Each row is a point on a landscape with many valleys, with its height.
A ball rolls from a point to the lowest of its 6 nearest points, and stops where none of them is lower. Distance is the straight distance between rows; heights are no part of it.
q_710: [-13 -10 -22 -10  23   9   1  -4 -13  -2  10  -7  21  -1   3  23   4  -3
  -8  16  19   4  -5   6 -20  -7   6]  height 37.7
q_716: [  3   3   3  21  -4 -10   1 -10   7  -1 -14   8  24   7  15  27 -13  14
  -6 -11  18   7 -21 -10   0 -20  20]  height 27.8
q_577: [-18  21   3  25  23   8 -11  24  -9  18   8   9  13 -20 -14 -11  13  17
 -16   8 -15  -2   8  -4   1   6  -8]  height 43.5
q_301: [-12  20  22  19  14  13  -4  17   0  14  -6  17  12 -18 -19 -11  14  21
 -17   8 -15   3  10  -9   2  12   4]  height 52.6
q_502: [  2   0  41  14  -7  19   1  -1   3  -9  -8   6  -7 -20  -5 -23   4  11
  -6  -2  -8 -13   9   9   2   5   5]  height 62.2
q_179: [ -9  -2 -15   7  -2  12   7  -8  -3  -4 -18  14  19  -1  -3  24 -19  17
  -9 -13  22   7  -1  -2  -3  -6  12]  height 52.3
q_241: [-17  11 -29  12  22 -15 -10  22  10   5   3 -17  28 -18  -8 -11  20 -23
  -2  26 -28  11  -3   2   8   6 -22]  height 29.2
q_191: [-18   0   6  18 -14  13   0   4  -9   4  -5  20  -5  -2  -9 -12   8  18
 -17  -7   6 -15  11   3   1   5  13]  height 68.7
q_97: [-19 -17 -32  -3   8  11  13  -6 -20  10  19  -2  10  -1   6  -3  16  -9
 -14  15   6   3   6  -3 -11  -2  -3]  height 27.7
q_242: [  5  -2   7  12 -11 -26   6   1  13   0   5  -9  13  22  15  18   1  25
 -12 -17  28   5 -11 -12  20 -24  14]  height 11.9
q_96: [ 25  12  10  -3 -19 -17 -12  -4  13  -8 -16   4  -9  -6  -4  16 -25   2
  24 -21   3  10 -18 -18  -2  -4  -4]  height 16.4
q_681: [ 10 -18  31 -15   8  23  -8  11  -1  -9  -6  -6 -39   6  11 -13 -16 -19
  10   4 -21 -13  -2   8   0 -12   5]  height 30.4
q_803: [ 19   5  12   0 -18  -7  -7 -12  13  -9 -27   7   2  -5  -1  14 -31  17
  13 -18  12   9  -2   0  -9  10  -2]  height 29.0
q_442: [ -2  -7  -6   3   4  -1  -3   4   4   0  -8   0  24   7  12  36  -9  19
  -6  -4  17  11 -16  -3  -2 -19   8]  height 56.0
q_755: [  2  -4   4   8  -6  -9  -2  -9   7  -8 -28  14  13  -5  -2  25 -29  17
   0 -15  14   8 -14   0  -1   0   9]  height 15.1
q_69: [ -6  11 -21 -14  17  -2  -1 -30  -2 -11  13 -19  20 -32   1  11  24 -12
  27  26   5 -22   7  16   8  13   5]  height 7.1
q_110: [-12   8 -25 -19  13  -1   8 -34  -5 -13  14 -22  30 -32  -2   1  12 -16
  15  33  11 -21  14   7  14  15   2]  height 21.3
q_795: [-21  -5 -12  25   0   9   4  16 -11  11   6  16   1  -4   8 -13  15   6
 -21   8   2 -12   5   0  -3  -6   7]  height 40.9
q_876: [ 28   6  10   5 -15 -26  -7  -6   5 -11 -13   7 -16  -3   3  10  -7  -3
  22 -15   0   8 -31 -16  10   0   0]  height 7.2
q_690: [ 15 -10   5 -10 -27 -39   5 -17  -9  -1   5  -2 -34  24   3 -17  -2 -15
  12 -25  -5  15 -38 -26  18  12  -1]  height 19.9
q_832: [-19  11 -17  19  24 -10 -11  30  -2  11   8  -8  26 -16  -5  -8  17 -15
   0  26 -27   1   5  -3  -3   2 -20]  height 25.5
q_353: [ 34  18   6 -33   4  -2 -12   1   9  -6  10  -1 -32  23  -3  10 -29   0
   9 -21 -10   6  -3 -21  -6   7 -11]  height 31.2
q_332: [ 30  11   4 -16  -7 -14 -15  -9   8 -13  -7  12 -23  -1 -10  10 -17  -3
  30 -14  -6  10 -19 -17  -5   6  -6]  height 7.3
q_529: [-20   2 -28 -17  -1  -3  28 -13   3   8  24 -28  27 -16   4 -22  22 -19
  -1  30  -7  -7  25   8  22   1 -16]  height 31.1
q_304: [ -7   8  36  21  -9  15   6   1   1   4  -2  16   3 -17  -6 -23  11  18
  -8   2 -10  -6  11   3   3   5  10]  height 81.6
q_285: [-15   6 -22 -26  13  12   7 -23 -15  -4  15 -21  23 -18   1  -2  15 -19
   9  34  10  -7  11   8   3   8  -1]  height 22.5
q_72: [ 36  11   9 -23   3  -9 -18   0   9  -6   5   4 -30  16  -6  11 -22  -4
  28 -20 -18  15 -16 -27  -2   9  -6]  height 26.0
q_108: [-12   0 -20  16   7 -11  -3  11  10  10   6 -14  23 -17   8 -15  32 -23
   0  27 -29   5   3  13  22  -6 -15]  height 34.8
q_620: [ 18   9   6  16 -22 -25  -2  -8  11  -4 -14  -9   4   4  15  16  -7  13
   6 -20  11   6 -25  -4  11 -19  11]  height 4.7
q_719: [ -1 -14 -16  -5  26   4 -13   2   3  -9   8 -10  20  11  11  31  13  16
  -7  10  18   4  -7   4  -9 -18  11]  height 63.5
q_722: [  2  -7  23   3 -26  13   7 -12  10  -8 -14  11 -19  -8  -6 -12 -10   6
  10 -13  12 -15  18  15   6   9   8]  height 5.6
q_43: [  5  -4  16  -5 -22   9   2 -13   4   0 -16  13 -11  -5  -8 -13 -23   8
   1 -19   8  -5  17  15  -4   8   2]  height 51.0
q_660: [ -6  22  38  21   2  15   1   7  -3  11  -9  14  10 -23 -14 -16   8  26
 -19   5  -9   2   4  -7   8   3   0]  height 72.1
q_538: [ 26  -5   4   7 -31 -40   6 -14   3  -3 -10  -9 -22  17  13  -9  -5  -5
  10 -21  -2   7 -33 -19  18  -5   3]  height 6.7
q_457: [ 11  -7   7 -14 -29 -38   8 -22   0  -6  -3  -9 -28  23   1 -17 -11  -9
   7 -28   2  11 -32 -30  20   7   5]  height 12.0
q_178: [-10  -5   2   3 -20   9   8 -16   5  -2 -22  17  -2   2  -9   1 -27   9
  -6 -17  16  -6  16   2  -2   1   2]  height 57.3
q_865: [-12   7   5  33   6  14  -1  19  -7  12   8  19   9 -13  -1  -9  19  16
 -18   4  -6  -9   8  -3  -2   4   9]  height 59.6
q_576: [-12   1 -29  20  16  -4  -6  15  -6  11   9  -5  12 -14   1 -23  36 -17
 -12  24 -23  -1   3  -2   4   2 -16]  height 30.1
q_315: [-16  11  -6  28  21   4 -17  27 -13  17   9   9  13 -12  -8  -9  24   8
 -11   9 -14  -2   5  -7 -11   6 -11]  height 33.7
q_927: [-15  16 -21  17  24 -10 -13  28  -5  18   8   0  21  -4  -9  -6  15  -1
  -3  15 -25   9  10  -5  -9  17 -29]  height 20.2
q_959: [ -7   2 -16 -24  21   1  -6 -20  -3 -16  11 -16  20 -20  -1  19  29 -13
  23  25   8 -15   6  18   7   1   7]  height 20.5
q_76: [ -9  -5   8   9 -25  13   9 -12   1   4 -18  16 -10  -4  -7  -8 -18  12
 -11 -19  17 -11  17  17  -1  11  11]  height 14.3
q_297: [ 29   8  10  -8 -11 -11 -12  -6   8  -9 -17   7 -16  -2 -12   6 -28   4
  30 -24   1   6   0  -9  -6  11 -10]  height 33.2
q_134: [ -9  30   7  16  19   8  -4  24  -4  19   7  -1  20  -7 -12  -7   6  24
 -18   7 -15   9   7  -4   1  20 -14]  height 30.2
q_661: [-30 -10 -28 -14  16   9  13 -10 -18   4  11 -15  21   0   3   5  12 -11
  -7  17  10  -4   9   0 -11  -8  -6]  height 29.1
q_368: [ 17  -7   2  -3 -23 -40   0  -7   0   1   5  -8 -38  24   4  -8   3  -6
  14 -28 -15   6 -32 -23  10   6   7]  height 16.5
q_955: [-14  -9 -24 -12  16  17   3  -8 -14  -3   5   5  17   6   7  19   1   4
  -9  10  13   3  -2   1 -19  -7  11]  height 38.2
q_526: [-15  -9 -22   0   1  15   9  -3 -16   7  -4   9  12   5  -2   8  -8   8
 -25   8  21 -10  -4  -1 -16  -5   6]  height 39.8
q_558: [-24 -18 -31   9   6  12   9   0 -10   7  17   6  11   5   9  -9  14 -14
 -19  11   6  -3  10   7  -8 -13  -3]  height 25.7
q_879: [  0  -6 -11  -6  18  -2  -4  -1   3  -4   2  -3  16   5  10  32  -1  12
  -6   0  20  14  -8   2  -9 -17  15]  height 68.4
q_657: [  3  -2  -7  -2  12 -10  -9   4   3  -5   5  -1  17   8  16  40  13  14
  -1   0  22   9  -7   4  -9 -24  16]  height 67.5
q_289: [ 12  -6  21 -19 -13  14   2  -4   5  -8  -6  -1 -37  10  -2 -11 -10 -10
  15 -19   2  -6  14  15  -3   9  -3]  height 36.5
q_643: [ 28 -17  18 -19   8  19 -11   3  -6  -9   3  -5 -43  19   5   0 -28 -18
  16 -12 -15   0   7  19  -2 -11   7]  height 32.5
q_243: [ 12 -12  43 -13  -1  22   2   3   2 -10  -6  -6 -27 -14   1 -22  -8 -13
   7   2 -14   0   5   5  -2  -2  -2]  height 8.6
q_684: [ -3  -4  28  11 -24  20   3  -1   5  -3  -4  12 -11 -14  -5 -19   4  12
  -7 -10   5 -16  11   8   2   3  10]  height 59.9
q_37: [-20  15 -30  15  15  -6  -6  27   3   8   1 -11  22   7 -17  -8  11  -6
   1  21 -31  12  15   8  -9  30 -31]  height 4.2
q_804: [-17  -7   3  13 -11  16  11 -11   3   3  -9  22   2   3  -3  -5 -10  14
 -15 -10  16 -11   8   8  -7   3  10]  height 59.8
q_449: [-13  -6 -32   6   1  -6  13  13  -5  16  14 -10  10  -3   9 -20  34 -27
 -10  28  -4  -5  15   8   1  -8 -13]  height 24.5
q_910: [-19 -15 -30 -15  17  13   9 -15 -15   3  12  -7  13   3   7   3   4  -6
 -10  18  11   6   4  -4 -16  -5   1]  height 30.0
q_256: [ 33 -19  19 -15  15  14 -14  11  -7   2   1  -1 -34  33  10  14 -27 -19
  -2 -14 -23  -3   8  16   3 -11  11]  height 42.0
q_833: [ 38   0   6 -38   1  -1  -3  -2   4  -2   5  -1 -39  24   2  10 -36 -11
   8 -21  -8  10   9  -5 -10   6 -12]  height 39.9
q_864: [ 26  -5  12 -26  -1   9  -5  -4   7  -7  -5   0 -42  21   2  -1 -23 -10
  16 -15   0   3  13  22  -6   2   0]  height 37.0
q_985: [  4  -1 -18  -9  22  -5  -7   8   2  -5  14 -11  12  17  10  36  26   7
   4   6  29  -4  -6   8  -7 -27  11]  height 58.4
q_173: [  8  -4  11   4 -33 -33   5 -17  21   4  -6  -6  -2  17  16   3 -14   8
   0 -20  15   5 -28 -12  25  -9   8]  height 0.6
q_890: [-18  -8 -35  -8  -3   7  19  -1 -11   5  14  -7   9  -3  10 -22  22 -24
  -8  27  -7  -1  18   6   0 -14 -13]  height 22.3
q_937: [-18   2 -32 -20   7  -2  22 -13 -13   1  17 -16  23 -12  10 -17  18 -25
  -7  32   1  -5  15   3   6   2 -14]  height 18.8
q_609: [ 17 -15  27 -13  -5  15   0   1   6  -8   3 -11 -37   6   1 -11 -16 -16
  11  -1  -9 -11  13  11   2   0   4]  height 3.8
q_95: [ 24 -10  14 -30   7   7  -5   6   4   2   6  -4 -39  23   5  -3 -30 -19
   4 -18  -7   6  15  13  -7  -6   6]  height 42.4
q_846: [ 22   4  12  13 -32 -35   2  -6  16  -5  -8   1 -11   7   8  11 -12   2
  10 -21   4   2 -24 -16  15  -9   2]  height 3.3
q_743: [ 13  -7  21 -19 -22   7  10 -11  10  -8 -14   6 -26   3 -11  -5 -23  -2
  14 -18  11  -5  14  10   0  18  -5]  height 55.3
q_915: [ -3   6  52   6 -10  20   4   0  -3 -11 -11   7  -6 -21  -5 -20   3  12
  -2   4 -13  -3   4   4   8   4  -9]  height 77.1
q_692: [  7 -14  40  -1  -4  16   3  -1   7  -9  -8  -3 -35  -3   3 -19 -11  -7
   9   2 -15 -10   6  11  -7   3   3]  height 32.8
q_323: [-11  31  33  20   8  11   5  14   2   7   0  11  14 -14 -22 -19   1  20
 -20   2 -21   5   3  -3   2  10  -9]  height 53.5
q_206: [ -7  -8 -21 -25  26   5   0  -9  -2 -13  13 -18  18   1   8  27  32  -3
  17  19  15  -4  -2  15  -8 -11   6]  height 35.6
q_44: [  9  -3 -15 -10  11 -23  -4  11  12   0   9 -12  19  28  11  30  14  18
  -6  -1  16   4 -13   8   1 -29  15]  height 44.0
q_837: [ 23   1   9   8 -27 -39   0  -3  11  -8 -13   0 -16   9   3  -2  -6  -6
  18 -23  -1   1 -31 -15  10  -6   1]  height 5.0
q_536: [-13  19  46   5   4  17   5  11  -1   0  -7   5   3 -21 -15 -26  -1  14
 -15  -1 -10   3   5  -2   9   7  -5]  height 73.9
q_369: [ 18   0   9  12 -17 -21  -6  -2  13  -9 -25  14   5   2   5  21 -16   5
  14 -17   6   3 -22  -6  10  -3   5]  height 7.7
q_756: [-14  -9  -8  15 -14  15   8  -6  -8   1 -11  17  13   3 -11   9  -8  17
 -14  -5  14  -7   0  -3  -7   3  11]  height 59.7
q_811: [ 36   1   7   3 -24 -30 -12   1   0  -3   2   3 -28  14   3   3  -3  -9
  18 -12  -9   6 -41 -29   7  -4   0]  height 11.4
q_229: [-23 -10 -27  -8   8  19   7  -1 -17   8  11   5  12   3   3   4   0  -8
 -21  15  14  -3   2  -2 -16  -2   4]  height 30.3
q_627: [-20  -8 -22  16   3   4   1  18 -11  14  17   3   7  -2   5 -12  28 -15
 -14   9  -2  -5  10   1  -8 -10  -4]  height 27.0
q_5: [  3  -2  34   1 -16  15   4  -5   4 -12  -9   5 -23  -8  -1 -14  -7  10
  -2 -12   0 -15  13  16   2   7   8]  height 16.9
q_987: [-14 -12 -31 -18  23  15   4  -7 -10  -4  13 -11  16   4   3   8   7  -5
  -4  22  17   1   5   1 -13  -3   4]  height 31.6
q_831: [-18  17 -24  17  22  -4 -12  29   7  18   4  -7  22   6 -18  -3  12  -7
  -3  13 -21   8  19   0 -10  30 -33]  height 14.1
q_379: [-19  18 -19  16  23  -1  -2  35  -4  22  10   2  24   3 -18  -5   9   4
 -10  10 -21  13  14  -2  -4  26 -17]  height 18.6

Call two points neighbours if one is among the 6 nearest of the other. Go from one point of each pair to the other, from neighbour to neighbour, staying as low as possible. Name the highest point that can't be avoided.
q_722 and q_937 -> q_179
q_722 and q_609 -> q_5
q_609 and q_173 -> q_864
q_37 and q_69 -> q_576

For each start below, name the point where the ball stops.
q_833 -> q_173
q_526 -> q_937
q_442 -> q_173
q_353 -> q_173
q_719 -> q_937
q_179 -> q_173
q_536 -> q_37
q_879 -> q_937
q_955 -> q_937
q_660 -> q_37
